Points on a hilly landscape, in no order, each with its height.
A climber steps from a point to whichever of its 4 nearest points has the largest rise for the distance, and stops where none of them is higher. Distance is the straight distance between rows; heights are no part of it.
Soz: [ 87 151 140 150 110  56 115  65]  height 581
vafar: [135 131  79 115  84 149 122 162]  height 472
bifep: [108 131 105 162 116  66 121 105]  height 398
fuf: [ 76  88 126 128  85  74  79 118]  height 361
lired: [ 97 121  98 135 143  73  77  92]  height 401
Vib: [ 64  98  87 132 122 136  99 104]  height 427
mepep: [ 83  62  98 111  94  82  55  84]  height 325
rizil: [ 85  62  86  90 102 114  72  75]  height 328
zesit: [ 75 131 124 113 130  68  81  20]  height 298
Mub: [131 127  93  98  61 112 102  91]  height 394
donur: [156 104  70  66 101 112  76 115]  height 492
Duvo: [ 79 136 106 122 154  75  72  80]  height 385
vunib: [ 56  99 112 119  91 129 110 106]  height 503
bil: [160  59  44 122  69 142 125 111]  height 488
Ramis: [135  27  76  72  73  85 141 114]  height 292
vivek: [ 99 137 118 163 133  80 132 119]  height 392
repi: [135  73 106  62  84  99 126 135]  height 397
keve: [ 64 134 155 138 115  80 135  39]  height 508
Sobi: [ 68  97  81 149 132 112  88 107]  height 410
topu: [133  39  79  83  62 110 154 126]  height 351
Tagu: [ 95 127 105  99  58 123 126  92]  height 383
paf: [126 134  91  87  53 119 114 117]  height 373
Detar: [127  49  86  71  63 124 157 141]  height 382
mimo: [118  70  96  60 104 127 126 157]  height 424
kosaz: [ 82 115 126 101  99  46  51 102]  height 289
Geme: [ 76 107 124 102  79  54  57 118]  height 345
Remo: [ 83  88 128  97 109  39  36  91]  height 532
mulu: [ 60 127 148  89  78  29  60  75]  height 313
puni: [140  35  66  48 107  81 105 119]  height 183
bozap: [137  21  41  67  80 105 150  98]  height 273
Sesu: [140  99  79 115  73 145 130 160]  height 480
ver: [131 111 102  51 115 126  96 121]  height 451
salus: [ 43 142 138  88 132  82  81  77]  height 376
fetom: [144  81 107  49  79  58 119 139]  height 381
mirur: [ 90 150 115 134 121  57  91  48]  height 4
gudak: [ 61 101  72 122 110 146 106  73]  height 352
Rig: [139  52  56  87 106 153 118 123]  height 460
Gure: [ 99 108  56 154  99 113 116  55]  height 234
Gafu: [111  91  82  83  59 104  74  64]  height 428
zive: [ 91  93 108  50  97 137  85  84]  height 415
ridi: [103 102  99 102  44 112 114  84]  height 416
Mizu: [128  59  75  77 119 146 112 143]  height 442
bove: [102 108  87 145 132  70  80  95]  height 402
Ril: [ 88  81  89 111  56  98  82  77]  height 490
Bek: [139 107  76  74  72  96  76  70]  height 450
nute: [ 98 138 131 137 121  74 133 100]  height 393
Dulek: [ 69  72 130  57  82 123 101  86]  height 365
zokul: [ 96  84  93  68  92 123  73  61]  height 391
pak: [160  68  49 107  84 125 113 132]  height 533
vop: [142 128  86 104  67 123 133 137]  height 444
zag: [ 70 105  95 129 154 106  82 113]  height 403
Bot: [ 87 151 143 139 160 107 125  56]  height 567
rova: [ 52 140 157  96  85  53  81  88]  height 354
Dugak: [110  51  76  70  98 158 142 122]  height 418
duli: [ 58 115 147 112 106  72  85 120]  height 389
kiful: [ 68 137 120 109 152  94  71  99]  height 395
Rezo: [117 147  60  87 118 152 117 107]  height 235
ral: [152  84  59  84 106 124  97 127]  height 474
nokel: [ 76 143 150 131 115  73 131  54]  height 148
mal: [ 74 144 113 101 150  69  69  65]  height 386
Muli: [ 60  48 121  71 116 110  63 109]  height 319
satuf: [158 116  68  94  80 102  85 109]  height 445
kituz: [ 78  79 119 129  61  86  90 102]  height 368
Boban: [110  25  58  36 126 102 133 103]  height 203
fiza: [ 41 149 156  95 105  60  86  95]  height 375
kodu: [ 77  68 105  98 121  79  38 102]  height 300
zike: [103 140  86 100  88 160 115  96]  height 291
dazod: [ 57 109 117 111 136  95  78 115]  height 396
tifa: [106  94 130  39  73  88 116 111]  height 378

Where does a climber stop that starts at each point below?
Tagu => Ril
Dulek => donur
fetom => pak
Rezo => pak
Mub => donur
puni => pak
mulu => vunib
paf => pak
nokel => Soz

Call two points neighbours if one is among the 4 nearest of the other. Go from one point of each pair to the other, from neighbour to neighbour, staying as high as possible. Name the lowest point that can't be avoided.
Remo / donur => Geme
Ril / pak => Gafu
donur / pak => ral
